Each row is a point on a landscape with many peaks, with its height.
From any point a climber steps to the highest of the 3 points nearest to it. It stops when none of these is higher. Distance is the straight distance between rows; heights are no part of it.
vav height 416: [-15  19  -6  17 -12  17  21  46  -1]
Leguk height 561: [-11  -6  -2  13  -8  36  40  53  14]
Marir height 474: [ 32 -82  17  -2  11   7  31 -18  31]
Fube height 593: [ 12  41  -7   7   4 -58 -44 -11 -35]
Kabe height 470: [ 12 -23   4  -2   3 -22   5   9   7]
Lerar height 562: [  4  84 -25  19 -19 -37 -38  -2 -57]
zipit height 345: [-70 111 -48  20 -41  51  -9  -5 -30]
mor height 413: [ 22 -46   7   3  13 -12  22   3  21]
Kab height 284: [ 13  12  23 -29  38 -80 -79 -56 -39]
ditut height 520: [-18 103 -29  19 -28  -9 -24  -5 -56]
roza height 505: [ 21 -39  25 -29  23 -48 -24 -44  21]
fim height 452: [-17  80 -20  14 -26 -13 -15  18 -36]
vozuk height 22: [-13  49 -10  17 -14  -6  12  37 -16]
lupov height 465: [ 39 -85  11 -15  13  10  19 -32  45]
vem height 439: [ 24 -31  20 -39  30 -58 -43 -53  -1]
lud height 569: [-21  17  -8  19  -7  38  32  60   4]
Gen height 383: [ 17 -66  -1   4   1  27  50  24  25]
kor height 578: [ 21  19  -2  -1   4 -43 -21  -3 -16]
Bamef height 468: [-45 112 -36  25 -38  17 -14  -6 -50]
puf height 389: [ 10 -45   0   1   7  28  51  36  20]
Bukap height 431: [ 40 -76  37 -41  16  10   0 -63  31]
Dis height 580: [-45   6  -3  22  -5  67  45  68   9]
lem height 560: [ 19  -5   6   0  15 -53 -30 -12  -4]
vema height 605: [-39 -27  -7  24  -4  88  58  74  24]
venem height 351: [ 21 -76  -3   4  -2  45  60  30  28]
Buf height 415: [-57 112 -41  26 -34  36  -8  -2 -38]
fuli height 478: [-54  62 -20  28 -23  54   5  41  -4]
magos height 397: [ 14 -51   1   5   2   5  35  23  23]
medig height 464: [ 42 -83  24 -28  12   3   9 -56  36]
gup height 583: [ 10  65 -12   8 -12 -44 -33   7 -39]
mevu height 698: [ 49 -95  21 -21   4  39  29 -41  40]
fulat height 570: [-17 -33   0  18   1  57  58  62  19]
kisoz height 388: [ 31 -56  35 -48  21 -23 -18 -65  20]
Leda height 563: [ 14   7  12  -9  13 -54 -45 -18 -20]
kinom height 513: [ 40 -89  10 -12   9  25  35 -11  41]
tofig height 547: [ 20 -15  11 -11  14 -55 -25  -8   7]
para height 515: [ -6  48  -9  11  -9 -26 -24  20 -29]
kebi height 231: [ 15  21   9  -7  22 -73 -70 -40 -37]
godul height 223: [  6  24   3   8  -1 -22  -6  27  -5]
tuta height 689: [-47  93 -30  23 -32  33  -4  17 -25]
Zupa height 347: [-74 116 -49  24 -35  45 -13 -21 -40]
Zami height 573: [-63  -2 -14  27  -5 109  47  81  20]
Sude height 572: [ 26 -28  11 -11  12 -39 -13 -18  14]
kiro height 432: [ 30 -68  18 -18  12 -16   6 -35  35]
Kifa height 395: [ 17  -4  22 -32  33 -75 -62 -52 -25]
Nikud height 546: [ 20  -6  12 -18  20 -69 -43 -33  -9]
Dumuk height 292: [-6  6 -4 15 -3  6 14 39  4]
pim height 576: [-62  28 -15  34 -16  75  31  64  12]
neb height 361: [ 21 -26  28 -47  32 -66 -48 -63  -5]
daram height 417: [-69  95 -32  30 -36  47  -6  12 -16]
ras height 329: [ 34 -67  31 -47  23 -18  -8 -65  33]
Ratu height 527: [ 57 -90  33 -31  11  30  13 -64  35]
ruz height 545: [-2 -9  0 12 -6 17 39 51 16]

Two climbers start at each pair of points below. Name the first point that both come to, or write none.
zipit, Zupa: tuta
Nikud, fim: Fube
ditut, kebi: Fube
magos, Bukap: mevu
ras, vem: none

For each start below, name the point where the climber stops.
kiro: mevu
vozuk: Fube
puf: mevu
pim: vema
Buf: tuta
